Points, in no order, along strands that fork, close into loops and pass close to each other.
Two points are linked if the straight distance between their rows is under 96.1. Some points are linked to none.
gunum: [-11 -14   6  12  -9   4 -14   0  -2 -14   9  -3  16  13  19   1   7  15
   4   8  -7 -21   6 -15 -16  11  20   3  12  -2   7  20  -3  14  -9  30
 -14   0  10 -10  -2  14  29  -2 -16   8  26 -10 -25 -16  17 -17]
rapod: [-15  18   4   4  -1  29   8 -26  19  19   1  26   8  15   7   1   9 -11
  33  18  24   6   0  -8 -10  -3  13  15   5  -5  15  16  22  28   2  12
 -29 -40  10  19  22  24  23  37 -19   7   9  -3 -14 -27   4   9]
rir: [ 14  -4 -27 -14   2   2  -7  19  10  -9  -3 -31  -3 -15 -20   0  -4 -14
  14   8 -28   3  40 -28 -14  40  54 -16 -30   3  16  37 -24 -13  -7  20
   6 -18  11   5   8 -45   3 -27  10  29  21 -61  16  22  18 -27]
Nelu: [-49 -12  32  38  15  -7 -39   8 -11  11 -34   0  47  18  43 -15  20  30
  -6  -8  -5 -30  18  15  -2   9   8  16  26 -17   2  22   8  30  -1  14
 -12  31   7 -31  -1  41  43  10 -14  28  26  -2 -42 -14  -4  -8]
zuduz: [ 24  15 -11   4 -25 -20   9 -18   7   1   9   8 -32   9  -9  25 -39  30
  13   6 -17  -2 -12   6  10  18   1 -19  24  11  -2   0 -11 -26  16   9
  14  -6 -21  -4 -28 -14 -10 -31  14  -1  -5   6 -21 -17  11 -18]
Maliv: [ -5  29   7  18  -3 -45   0  15   5  21  -7  11 -10  22  -5  52 -29  26
  -5 -25  -8  -9 -10  20  12 -23 -22 -25  23  20 -36 -45 -21 -23  37  -5
  30  -8 -15 -31 -53   7   6 -26  -2  -4 -22  56  17  -1 -38  -6]
rab: [-33  -5  12  17  13   5 -29 -12  -8  -1 -10 -15  20  16  35  -7  14  31
 -14   1  -4 -15  -1   7  19   7 -24   7  16  -1 -12  11   7  20  13   1
  -3  24   1 -19  -2   5  14   1   1  14   5  -4 -20  -8  -1  -5]
manog: [ 36  15 -20 -27 -24  33  46 -25   8   6   6  21 -30  -9 -43   5 -24   0
  22  15  29   6 -22  25  22  16 -20  -4   3  11  11 -13  -4 -34 -12 -16
   9   3  13  43   2 -27 -44  13  12 -20 -15  27  -4  -6  12   4]
les: [-34   9   1  -3   0  40  -8 -41  20 -16 -15  29  12   5   5 -27   0   2
  32  35   5  16  10  -3   4  18  10   0   5  -9  25  26  19  17 -24  23
 -35 -39 -13  -9  25   2  20  27 -31  33  30 -29 -35 -23  18  -7]
pomuk: [ 27 -21 -21 -22   7  22  20  44 -12 -11  23   2   6 -30 -20 -12  26 -42
   8   7  16   3   5 -13 -18 -25  15  23 -37 -13  10   5  12  26 -30  -4
 -18  -8  17  30  17   4  -9  37   1 -19 -26 -10  29  24  10  31]
Daka: [  6  14 -24 -24   9  26  24 -11   0  -6  -9  10  -4 -24  -8 -25  23 -14
  -7  -1  45  40  -2  14  32 -27 -47  -7 -24  10   4  -8  18  19  -6 -36
  11  -6  14  19  48 -17 -36  37   7 -22 -28   5  12  20 -16  27]
fepe: [  2 -26   2   3   8   7  -8  22 -12  -1  15 -17  16  -6   9  -3  29 -26
   1   5   6  -1   7 -22 -27  -9  21  29 -21 -10   8  20   3  33 -16  14
 -24  -2  17   9  15  14  20  17  -4  -8   9 -17  11   0  17   8]
rar: [ 12  10   6  19 -14 -45 -12  18   5  -1 -13  10 -26  18   1  37 -27  31
   0  -6 -43 -14   5   0 -21  15  36 -35  12   7  -8  18 -38 -27  29  20
  31 -13 -27 -37 -49   4  10 -42  23   3  -8  10   2   9 -27 -23]
vemob: [ 38 -26 -12 -23 -11   2  24  12  -1 -12  25 -19 -22 -25 -32  -4 -18 -17
   8  17 -10 -16  -3 -23 -15  25  28   7  -6 -12  21  -8  -9 -37 -11  14
 -16   4   9  25   0 -17 -14 -13   7 -12   3 -25   7  17  26  -5]
Fufik: [-16 -15  22  15  12 -32 -17  20 -23  -8   3  -5  -7  -4  23   2   9  19
 -46 -23 -23  -1 -22  19   8  -9 -48   0   2   3 -18 -15 -26 -25  32 -17
  23  45 -31 -17 -27  -9  -4 -30  13   2 -26  23   9  15 -15   3]
vop: [-15 -23   5   5  12   3  -2 -21  -3  -1  11   0  28  -8  13 -17  29  -9
  -9  22   6 -15 -12  -4 -11  -6 -15  36   5 -12   3   0   7  15 -21   3
 -26  27   7  27   1   9  14  16 -21  -5   3   7 -20 -37  22  20]
Vanol: [ -1  27  -7  -9  12  15 -13 -31  -3   4  -8  -2 -18  -6  17   1   0  17
 -11  -3  27  32  -2  18  47 -17 -57 -19 -18  23 -12 -15   8  11  28 -35
  25  10  -6 -39  19 -32 -25  -7  34   0 -15  -6  -3  31 -24   4]
dat: [ 35 -17  15  11 -16 -39  11  52   1  -5  11 -21  -3  11  -2  34  -2 -12
   3 -23 -15 -22  19 -30 -55  13  81   1   5  -5   8  11 -13 -18   5  39
  -8  -7  26   3 -20  36  21 -30  10  -7  14 -11   9   8   8 -35]
sizel: [ -1 -41   6   7  31   3 -34  21 -38 -29  12 -36  18 -26  18 -29  34 -17
 -35  14 -10 -10   8 -29 -22   1  12  37 -17 -12   1  15  -7  21 -31   6
 -17  39   2  -3  10  -8  14   2 -11   9  18 -30  16  12  39   3]
teb: [-23 -12  15  19   5  14 -32  12   7 -28  -8 -24  25   1   8  -5   6   1
  -5   1 -22 -24  44 -11 -28  28  68   8   3 -18  43  32  -4   5 -21  44
 -15  -1   4 -23   6  15  43 -19 -24  40  54 -43 -23   4  24 -24]
nadep: [ 16  10 -18  -8  -2   0 -14  20  22 -10  -9 -14 -10  -2  -7  16 -11   5
   3  -2 -33  10  38 -14 -13  37  50 -28 -16   7   9  44 -21 -15  -1  16
  20  -9   2 -15  -8 -36   5 -51  32  24  18 -48  15  28   2 -26]
von: [ 15   2 -33 -26  -7  37   8 -32  -8 -24  -1  -1 -27 -28 -33 -40 -10  -3
   2  36   5  18 -11   4  23  27 -12 -19 -11  14  17   8  -5 -28 -20 -15
  -1  -9 -15   1  30 -57 -31   8 -14   4   9 -33 -12  -5  30 -24]
falu: [-54   8  19  14   9  25 -24  11   3  -3 -22  -6  20  14  15  -9   5   2
  12   3  -6  15  44  -4   2  12  27  -9  -2  -6  23  38  25  51   3  15
 -31 -26   5 -38  33  23  44  16 -19  39  45 -33 -11  20 -10  -3]
Tuma: [ -6   2  28  22  -4 -56  10  21  -9   8  -2  11  10   3   1  38 -10  -5
 -18 -39 -18 -15 -18  22   6 -30 -27  -4  24  11 -43 -58  -6 -18   3 -12
  12  22 -24   5 -39  22 -11 -12 -13 -21 -29  62  27 -18 -23  21]
Bik: [-19  27  -1   2  24 -35 -20  20  19  21 -21 -23  31  32  25  30  18  -2
 -20 -44  17  -3  -5  17  24 -40 -47  -9  -4   7 -30 -46  26  26  30 -25
  24  24  18 -34 -18  32  -5   8  24  -4 -16  35  21   3 -51  19]
bimag: [ -1  -3  -2  -4   2  19  17 -40   6   3  17  10   9  -1  -3 -23  10  -5
   7  27  12  -5 -23  12  10  -1 -32  21  20 -11   5  -3  10  -5 -13   5
 -22   6  -4  43   4 -10  -9  18 -26  -6  -7   9 -16 -41  22  13]
pepak: [ 12  22 -15 -18   1  30   9 -21  -7  -3  -4   3 -29 -10  -3  -3  -9  10
 -12   2  26  33  -5  12  40  -2 -34 -19 -32  21  -2   0  -7  -6  13 -28
  26  -4  -2 -22  22 -30 -29  -6  29  -7 -16 -10   0  33  -5  -3]
fupin: [ -7  26  30  12  -2 -59  11  20  -3  18  -7  16  -2  10 -13  54 -32   4
  -2 -31  -8  -8 -19  21   6 -31 -31 -15  20  21 -46 -72 -12 -28  20 -10
  24   5 -23 -15 -45  19  -2 -18 -12 -18 -25  72  35  -4 -35   8]
Negi: [-37 -18  20  38  18 -34 -25  26 -34  17 -28 -15  24  18  43   2  13  17
 -33 -24 -32 -33  -3  20  -2  -6 -11  -1  25   3 -33  -1 -21   1  32  10
  19  37 -21 -53 -39  22  18 -19   0   9 -14  21  -4  -6 -39  -8]
zus: [ -6  28  -9 -10   8  34  17 -13  17  33  -2  26   0  11 -12  -2  13 -32
  28  21  36  31  -5  -7 -11 -15  19  14  -6 -15   5  16  17  32  -1  -1
 -31 -68   5  27  33  26  17  62 -16   1  -5  -1   3 -21  -8  19]
nir: [ 43 -15  -1 -17 -22   1  13  -4  -1  -8  22  -3 -36 -21 -30  -2 -33   3
  18  13 -20  -2 -10  -4  -7  28  17  -2   4   0  14  -9 -18 -55  -3   5
  -3  15  -4  17 -14 -26 -17 -28  18  -9  -2 -11  -8   5  22 -16]
Sapu: [ 10  34   0  -5   2  -3  19 -13  20  17   5   9  -1   6   4  25 -17   2
  -7 -23  29  24 -11  31  39 -37 -61 -11  -4  13 -13 -51  15  -1  10 -38
  29   9  11   0 -11   1 -26   7  16 -20 -17  34  20  16 -30  25]
mez: [ -1  11 -28 -20  -9  31  14 -29  36  10 -23  27  -6   2 -26 -13 -10 -16
  35  32   2  24  19  -5  -7  27  30 -12 -14  -4  27  34   7   1 -23  14
 -19 -57   3  12  34 -19  -7  26 -20  21  24 -35 -16 -24   8 -21]
bunaz: [-24 -14   8  15  20  18  -7 -14  -5   2  -7  12  30 -11  23 -29  44 -31
   0  18  13   4  -6  -7 -23 -20  -4  38  -7 -28   0  16  16  36 -17  -4
 -41   5   2  20  25  14  24  44 -18   2   4  -8  -5 -32  15  27]
Bubi: [  9 -46  11  18   9 -33   1  36 -34 -10  14 -10  26 -20  17 -13  25 -12
 -46 -12 -24 -32  -8  -8 -19 -16  -3  23   8 -12 -16 -11  -8  -2 -14 -14
   2  65 -15  19 -20  27   2 -11   1  -9 -22  13  11   3  19  26]
nuka: [ 36  -2   4   6 -26 -34  -1  -4   9  -5   2  22 -50 -12 -17  18 -43  27
   6  -2 -37   2 -12 -11  -7  24   8 -25   5   2   1   0 -29 -61  22   0
  18  -1 -30  -4 -46 -27 -13 -48  18  -4 -11  15  -7  -2  -1 -16]
Rim: [-43 -15   6  -1   4  37 -26 -30  -1 -23 -12   2   8  -7   6 -38   9  -4
   8  41  -4   1  18 -16  -4  10  11  16   7 -12  24  25  12  11 -33  17
 -31  -6  -5  -7  32 -16  19  26 -39  23  32 -27 -29 -16  31 -13]
bekov: [ -7 -35  11  11  14   3 -32   6 -25 -28   9 -31   6   0  24 -25  24   3
 -29  12 -18 -15   3 -17  -1  12   6  24  -3  -5  -2  22 -16  10  -7  10
  -8  33  -9 -21   5 -13  17 -11  -5   8  19 -31   6  15  26 -12]
Rasi: [ 37  18 -38 -27 -18  36  44 -13  10   7   0  19 -24 -14 -54   4 -21 -16
  33  13  38  19 -19  16  11  14   0   0 -17   6  18  -8   1 -12  -9 -20
  11 -20  23  51  11  -4 -42  30  10 -29 -19  25  13  -5  -4  12]
fik: [-77  11  32  18   8  24 -31   0  20  10 -33   9  24  12  22 -14   5   8
   9   3   0   9  36  13  10  16  21   4  11 -11  29  33  44  58  -1  13
 -42 -23  -1 -40  34  32  49  28 -27  31  41 -17 -35   0 -19  10]
pefa: [-21  31   9  -8  12  10   8 -61  17  13  -4   9  12   4   5  -7  10  12
   2   2  30  13 -24  37  45 -20 -75   0  11  15 -11 -32  29   3   9 -43
  13   4  -6  12  16 -17 -39  12  -5  -8 -15  17  -8 -31 -26  23]
Rema: [-28 -19  16  21   7  17 -36  -2  -2 -21 -12 -17  27   2  25 -20  15  13
 -10   1 -13 -15  24  -8 -13  20  37  15   9 -10  19  29   4  14 -19  29
 -17  12   0 -27   9  14  36  -4 -23  26  40 -27 -31   0  18 -23]
Givar: [-12  27   6  22  -3 -42 -16  24   5  26  -6   3  -9  32  15  46 -16  36
  -7 -22 -13 -19  -1  14  -2 -13   5 -32  27  17 -29 -17 -21  -7  30  15
  26 -12 -10 -49 -44  17  18 -23   4   5 -11  39  -3   0 -49 -14]
dut: [ 27  -1 -35 -38   9  37  21  22 -11  -7   3  -2 -10 -36 -51 -36   8 -36
   6   4  21  36   6 -10   0  -3  -4  -6 -54   1   6  19   4  14 -17 -24
   8 -46  13  27  60 -15 -31  42  -1 -15  -9 -12  29  28  -4   2]
dap: [  0 -41  11  12  22 -32 -25  10 -39 -26   7 -19  16 -23  27 -32  28  -3
 -53   0 -29 -13 -14 -10  -6  -4 -22  29   2  -9  -4   1 -13   2  -9 -14
  -1  71 -27   1 -13  -4   6 -10  13   4  -6  -4   1   4  23  15]
rer: [ -2 -30  14   6  18 -10 -30  12 -32 -25  10 -18 -12 -12  29 -25  18   9
 -49   1 -29   0 -16  -9   4   9 -23  18  -6  -5   0  12 -25  -8   9  -3
  11  50 -32 -14  -7 -19   0 -25  14   3  -3 -15   8  21  20   0]
Bofur: [ 11 -11 -15  -7  -7   4   1   3   3 -24   6 -22  -2  -2  -7  -6  -5 -10
  14  19 -15  -9  25 -24 -15  24  47  -1  -7  -2  21  21 -11 -12 -21  22
  -7  -9  11   3  13 -26  11 -22  -5  18  26 -47  -6   0  29 -26]
Sepo: [ 29 -10 -25 -34   3  34  27  35 -19 -18  15  -4   0 -41 -36 -16  20 -34
   4  -6  22  25   2   0   4 -20  -5   4 -45  -5   9   2   3  26 -25 -22
   5 -10  20  28  43 -12 -28  35   5 -24 -30 -18  38  35  16  23]
sop: [ 23  31 -15 -12 -14  26  16 -32   0   5   5  16 -36  -5  -4  19 -27  11
  -9  -6  25  33 -24  27  41 -12 -53 -31 -14  24 -10 -16 -17 -36   9 -36
  33   9  12  -4  -2 -35 -38 -17  35 -17 -19  12   2  30 -18   9]
supi: [-22  42  10  -5   0   4   8 -66  29  30  -8  14  15  26  -3  14  -8  35
  15  -9  23  -8 -29  36  46 -18 -59  -4  37  16 -15 -38  35  10  13 -21
  12 -21  -2  11   0  -4 -18  11 -17  -3 -10  40 -15 -49 -29  11]
topuz: [ -6  40   7  -8  12 -22   2   0  20  13 -10  -5  35  17  11  27   1   1
 -13 -46  19   9 -12  22  27 -50 -56  -4   3   8 -28 -61  33  12  10 -47
  34  23  20 -10 -16  19 -14   9  18 -12 -26  40  28   3 -41  26]
Nure: [  6  -9  19  20 -12 -24  -7  31   1  -9  -4 -16   5  15   6  17  -2   5
   4 -21 -30 -29  29 -14 -51  22  81  -5   9 -12  25  25 -12 -15 -11  46
  -7  -8  13 -10 -18  30  31 -31   2   6  26 -26 -15   6   6 -28]
nemi: [-36  27  12   4   4  -1   3 -46  29  28  -7  11  32  34   7  11   4  24
  16 -14  19 -13 -16  25  23 -17 -45  12  30   4 -14 -24  33  18  12  -5
  -1 -18   3  13  -9  19   2  16 -22  -3  -5  29 -10 -55 -26  13]
rov: [-32 -10 -21 -19   9  38  -5 -26   1 -10  -4  -2   7 -14  -5 -61  27 -16
  -6  31  15  28   3 -14  11  -5 -21   1 -23  -4   4  32  15  22 -17 -10
 -22 -24  -9  -5  53 -19  -9  50 -34   9   2 -28   2   3   6  -2]
bap: [  3  -9   6   6   3   2  -8  34  -4  -4   4 -21   6  11  10  16  20 -13
   3 -11   4  -1  18 -20 -18  -3  39   6 -20   6   7  25   0  25  -1  17
 -11 -20  25 -14  12  17  24  -5   6  -2  21 -26  14  22   6 -10]
dalu: [ 15   9 -44 -44   0  43  20  -7  -8   1 -19  -9 -20 -25 -61 -33 -12 -13
   5   1  34  48   5  -8  19  11 -20 -35 -58  15  10  18   3  -3 -16 -22
  18 -43   5  13  65 -26 -41  35   2  -9   0 -15  16  22 -11  -6]
Mamo: [-23 -26  23  24  12 -24 -31   4 -33 -18  -3  -7 -12  -7  38 -21  11  28
 -55  -1 -35  -1 -19  -3   4   2 -41  21   2  -1  -2   9 -33 -26  24  -7
  21  55 -44 -32 -24 -27  -4 -31  12  12 -12   8   0  23   1  -4]
gokam: [ 30 -21   7  10 -34 -39  -8  18 -12  -5   8  11 -48  -3 -13  11 -26  15
   2   2 -38 -20  -2 -22 -39  18  29 -20  20  -7   1  -6 -28 -61  18  22
   9   6 -34   2 -42  -1  -8 -46  16   2 -13  13   3   2   8 -21]
lon: [ 39 -19  -9 -10 -11  -9  -6   4  -6 -19  14  -9 -46 -29 -19  -2 -30   5
  -4   3 -39   8  -7 -16 -21  34  26 -11 -14   2  14  10 -30 -68  10  -1
  13  11 -25  -1 -20 -46 -13 -47  39  -7  -3 -24  10  28  12 -20]
keguk: [ 22  13  -7   0 -17  -8  11 -10  17  -4   3   5 -12  16  -7  18 -25  16
  20  -1 -11  -4   1  -4   0  20  29  -9  12   8   5  18  -3  -7   1  13
   7 -25   7  -8 -17 -12   6 -20  14  -2   6 -16 -17 -13   8 -21]
mizer: [ 26 -28 -10 -11   5  -1   9  45 -12 -12  30 -16  10 -12  -1   1  23 -27
  -3   2   5  -5   3 -22 -24 -14  20  24 -22  -8   7   2   3  22 -22   2
 -12  12  19  22   1  20   7   4   6 -22 -12  -6  28  21  17  23]
Gune: [-51   4   6  13   7   6 -19 -42   1   1 -22   0  29  21  30 -19  16  37
  -4   9   5  -7  -3  10  33   1 -43   5  23   2 -17   1  24  20   9 -14
 -10  21  -5 -12   6   2   6   7 -11  24  11   2 -33 -31 -11   4]
zef: [-12  15   4  13  25 -47 -20  44   0  19 -19 -19  29  20  31  24  12   2
 -34 -42  -5 -10  -4  21  11 -35 -27  -7  -5   5 -42 -47   1  11  30 -25
  23  37  -3 -35 -31  34  10  -9  25 -10 -24  35  22  14 -48  19]
pep: [ -8 -18  32  33   3 -53  -1  33 -26  21   5   4  11   2  14  27   4  -6
 -19 -27 -27 -38  -7   6 -15 -15  -2  -9  30   8 -41 -36 -23 -14  16  12
  13  32 -26  -6 -43  33  -5 -22 -12 -12 -20  53  18 -15 -15   9]
sus: [ 20  -9   7   2 -16 -16  14   9   1  -5  22  -5  -8  10  -1  12 -10   1
   5   1   0 -18  -8 -20 -20   9  22   4  11  -2   3   7 -10  -2  -2  24
  -8  -5  11   6 -12  14  10 -15   6 -10   8   3  -8 -11  11 -11]
lol: [-28  13  -2  -9   2  35   1 -21  29   2 -26  25   2  11 -11 -23  -8 -15
  23  31  -3  25  29  -1  -2  17  32 -17 -11  -9  26  31  20  26 -19  10
 -29 -58  -9 -10  45  -3  18  33 -26  44  38 -32 -21 -15   8 -10]
zezal: [ 39 -15  -6  -7 -22 -27  32  37 -15   6  37   9  -5 -12  -9  14 -13 -12
  -2 -25  -7 -20  -7  -4 -19 -26  -5   8  22 -14  -9 -41  -8 -24 -14   1
   3  22   4  47 -36  25 -14 -14  -5 -20 -26  41  27  13  15  24]
pafo: [ 19   6 -11 -15 -18  21  32 -49   7   2  25  18 -16  -9 -35 -15  -6   4
  21  24  26  -7 -31  25  19   6 -33  11  18   4  16 -12   7 -21  -8  -4
  -3 -10  -2  51   0 -24 -26   7 -13 -17 -12  19 -20 -29  11   5]
Tev: [ 36 -26  14  10 -25 -50   4  40 -10   3  10  -4 -23   0  -4  21 -18   0
  -1 -12 -30 -36   6 -30 -51  19  66  -4  18 -18  -2  -3 -22 -46  13  37
   3   6 -11   0 -40  19   5 -30  12  -7   4   6  14   6   9 -32]
fiti: [ 20 -43   2   6  -3 -28  23  37 -20  -1  33  -5   4 -20   8   1  14 -18
 -18 -21 -18 -29  -4  -9 -18 -15  -8  15  15 -14  -6 -23  -9  -8 -15  -3
  -5  35  -2  42 -23  23  -6  -7   2 -27 -17  19  14   9  19  17]
vesi: [ 20 -12  15   4   5 -29  -4  38 -16  -1  13  -3 -18  -7  20   7   3   2
 -24 -17 -16   0 -11   2  -1 -12 -21  -4   4   2 -14 -15 -23 -22  14 -10
  21  29 -21  -5 -29   2   1 -29  18 -15 -17  19  13  24   7  16]
fibu: [-35  14  20  35   4 -33 -23  24 -10  27 -22  -4  14  37  34  31   3  35
  -8 -28 -25 -37   8  22  -2  -5   0 -27  35   7 -26  -6 -22  -1  30  16
  14   5 -15 -56 -41  19  22 -19  -5   9  -5  27 -10  -2 -45  -8]
kolit: [  7  37  -9 -10   9   0 -18 -19   5  17  -4 -15 -19  10  18  19  -8  26
  -2 -19  30  23   9   9  38 -21 -37 -24 -25  23 -17 -16  11  16  33 -24
  35   3   7 -46  -4 -11 -11  -9  37  -6 -11   5   5  33 -35   3]
Zenu: [-27  -2  15  26  27 -45 -27  45 -28  12 -22 -19  24  12  40  11  23  -5
 -47 -32 -25 -20  -6  25  -4 -25 -22   0   2  -2 -32 -23 -22   0  37 -21
  31  45 -17 -41 -36  29   8 -21  19  -3 -28  28  16  18 -39  15]
mati: [ 20 -17 -10 -21  -4  10  16  23   5 -11  18 -20  -9  -8 -24   4   0 -34
  20  15   3 -12  11 -25 -27  19  44  14 -23  -9  10  11  -3  -8 -19  15
 -10 -21  23  17  16 -16   2  -3  -4   0  11 -32   9   3  24 -15]
dos: [ 25   6 -33 -35 -13  44  15 -14 -10  -7  -9   4 -25 -28 -46 -23 -20  -5
   7  15  21  31  -2   3  28  22 -15 -28 -40  18  14   3  -6 -20 -13 -17
  12 -15   2  10  43 -47 -41  10   4  -8  -5 -22   4  14   8 -10]
gusub: [ -8 -27  -7  -4   6  26 -10 -32  -7 -27   8 -11   2  -9   1 -37   1  -3
   8  41  -4 -11  -7 -15 -10   7  17  22   5 -11  20  17   1  -7 -32  23
 -27   3   1   3  14 -31  14  15 -41  12  25 -29 -25 -14  38 -11]
vol: [ 57 -12  -3  -7 -38 -31  38  29  11   4  21   5 -24 -10 -34  28 -38 -10
  31  -4  -4 -15   1 -31 -33  23  44   6  14 -19  -1 -25 -10 -41   0  17
  -2  -3  25  40 -40  22 -17 -16  13 -22 -10  26  19   2  12 -14]
pelan: [  6 -12 -16 -21   3  29 -10 -34  -8 -30   7 -10 -14 -17 -11 -38  -8   2
  -3  39 -11   4 -10 -13   8  31   8   2   2   1  21  12  -5 -17 -18   9
  -7   3 -11  -1  19 -53 -14   5 -27  24  25 -43 -17  -6  38 -21]
pugi: [ 24  23 -14 -13  -8  14  26 -23   6  11   9  22 -12  -4 -11  19 -23   0
  -6 -16  34  22 -24  43  39 -32 -55 -16   0  10  -8 -31   2 -24 -12 -44
  29  17  14  23  -6 -19 -39  -4  24 -22 -18  36  21  21 -13  30]
Mogo: [ 24   4  -6  -7  -8 -10 -11  12   0 -17   7 -16 -31  -4  -6   5 -27  18
  -3  -2 -31  -1   9 -12 -16  29  30 -15 -12   6   5  23 -14 -29  11   8
  20   4 -14 -22 -12 -39  -6 -46  29   4   0 -28   9  21  10 -23]
bef: [-33  24  11  15   4  18  -1 -57  30  32 -14  31  36  26   6  -1  11   3
  30  11  27   1 -17  19   9 -15 -25  21  30 -13  -8 -12  36  27   3   0
 -27 -38   0  39   1  22  14  37 -27   4   0  26 -17 -62 -18  17]
geta: [ 51   7 -12  -1 -24 -30  30  26  16   4  22   0 -15   5 -21  36 -46  -8
  22 -15   8   3  -6 -22 -11   6  32 -11   0  -1 -14 -13  -6  -9  10   5
  19  -3  31  20 -30  21 -12 -20  17 -25 -13  29  25  17   1 -14]
nobo: [ 31  -2  -1   0 -14 -29  13  31  -5  -1  27   2 -23   4  -2  27 -20  -2
 -12 -22  -3  -3 -11  -3  -6 -13  10 -11   3   1 -19 -21 -15  -3  17   2
  22   9   6   1 -36  18   0 -26  24 -20 -17  21  27  26  -5   6]
febe: [-10  -9  15  18   2 -31  12   5   1  16  11   2  27  11   6  18  14  -6
  -3 -15  -3 -23  -8   1  -8 -16 -12  16  22  -6 -17 -20   2   8  -1  12
  -3  15   5  29 -17  30  10  -1 -23 -13 -10  30  -4 -39   2  13]
lumom: [-64   7  38  20  16  44 -23  -7   8  15 -34  22  20   4  17 -30  11 -11
  16  17   6  14  33   2 -11   0  27  16   6 -17  21  31  32  53 -11   5
 -49 -14  -8 -12  40  20  46  55 -26  32  30 -14 -35 -20   3  10]
vev: [  1  -7   2   7 -10  -3 -14  18  12 -19  -7 -16   5  14  -4   6   0  -6
  12   3 -22 -19  27 -18 -39  32  70   3   0  -8  34  34 -14  -8 -17  36
 -13 -13  17  -8   9   1  32 -23 -13  29  41 -47 -18   5  26 -25]
Rep: [-10  11 -11 -15  18  23  13 -33  10   5  -8   6   4  -1   3 -16  25  -8
   1  10  35  24  -5   5  26 -21 -42   2 -11  14  -3   6  18  39  11 -18
  -8  -9   3   3  33  -8 -21  23   0 -15 -17  -6   0   1 -14  14]
Dif: [  7  16  -5   0   9 -15 -15  11   3   6   4 -15  -7   9  24  27   3  17
 -10 -24  12   9   4  -1  15 -21 -12 -17 -10  14 -21  -8  -3  20  25  -9
  22   3  10 -24 -13  11   0  -7  31 -10 -13   7  11  27 -17   2]
vozum: [-25  25  15  14  -7  32   8 -45  32  30  -4  40  13  26   8   6   0   5
  44  18  19   2  -3  13  -8  -7  14  18  25 -15  14   6  24  16 -12  14
 -33 -46   5  28   5  30  27  39 -24  16  17  11 -40 -54   2  10]
leto: [-34   3   5   5   4  31 -12   5  11  -1 -13   8   9  10   1 -13   9 -27
  18  13  -3  19  39 -13 -18   3  43  -2 -20  -1  23  31  19  36  -5  12
 -31 -45  12 -10  47  14  35  29 -22  32  32 -32  -1   3   8   4]
Bilo: [-38  19   3  -3  17  15   1 -65   4  -2 -13   4  23   7  23 -24  19  18
 -11  11  15   4 -13  20  48  -6 -78   4  14  15 -17 -17  29  19  21 -34
  -1  26  -8  -1  23 -18 -17  14  -6  15  -2   3 -19 -23 -10  13]
kizar: [  1   6   4   4   5  -9 -16  30  -4   2   8 -25   0  16  17  27   8  12
  -8 -22  -3   1  10  -8   3  -7  23 -17 -11   8 -10  19  -5  24  16  12
  16  -6  15 -36  -5  13  16 -17  31  -8   4 -15   5  33  -6  -8]
Gugut: [  2  14 -29 -19  -5  23  10 -32  19   2 -13  25  -7   6 -21 -13 -13  -4
  35  24  14  24   2  -2  11  16   6 -13  -9  13  13  17  18  13  -4   1
  -8 -54   7   0  28 -16 -16  16 -15   6   8 -21 -16 -14  -2 -11]
tepe: [ 47 -26  -7  -9 -25 -25  43  37  -4  -2  36   4 -17 -13 -30  17 -13 -22
  17  -8  -6 -15 -10 -20 -31  -1  35  19  12 -25   0 -32  -3 -23 -20  18
  -4  10  26  49 -27  35  -8 -11   5 -22 -15  29  25  12  15   7]
rez: [-53  -3  21  23  17  21 -27 -14  -4   6 -32  11  41   6  29 -30  28  -7
   1  15   6  -3   8  -2 -10  -4   5  29  -1 -17  -1  26  24  44  -6   2
 -42   6   7   3  28  26  40  36 -13  18  23  -8 -22 -31   4  10]
fole: [ 32  15 -34 -27 -12  32  27 -25  17  10 -11  23 -16  -6 -47  -9  -8 -18
  35  18  38  30  -7  -1   7  12  11  -1 -24   7  10  10  13   9  -2  -9
   6 -54  13  20  37  -9 -38  33  -3 -20  -3   0  -1 -10  -6  -3]
koni: [ 14   9  -7 -24   0  29  31 -22  -9   3   9  13  -8 -24 -14  -9   6  -6
  -7  -3  38  22 -20  34  39 -22 -51  -6  -5  17   5 -19   1 -11 -15 -39
  15  16   3  35  13 -32 -41  19  13 -27 -26  11  15  14  -3  29]

A tip is a point with one link. Name the tips that can be reached along the links from each point below, in the order of the rows.
Rasi -> pep, Rep
rapod -> rab, zus
dap -> sizel

A piece is two or more points that can be reached from each other along the links. Count, over all rows, the pieces, the separate loops (a circle has one, a figure eight two, a Y none), the forks (points with three links) and the tips (points with one).
pieces -> 4
loops -> 4
forks -> 5
tips -> 5

Name the points in between on the shortest way along the links from the first point to the second, in order.
fepe; leto -> mizer pomuk Sepo dut dalu dos von pelan gusub Rim les lol
pep; Daka -> Tuma fupin Maliv Givar fibu Negi Zenu zef Bik topuz Sapu pugi koni
fole; lumom -> Gugut mez lol leto falu fik
keguk; nadep -> sus gunum Rema teb vev Bofur rir
Zenu; kizar -> zef Bik topuz Sapu pugi sop pepak Vanol kolit Dif
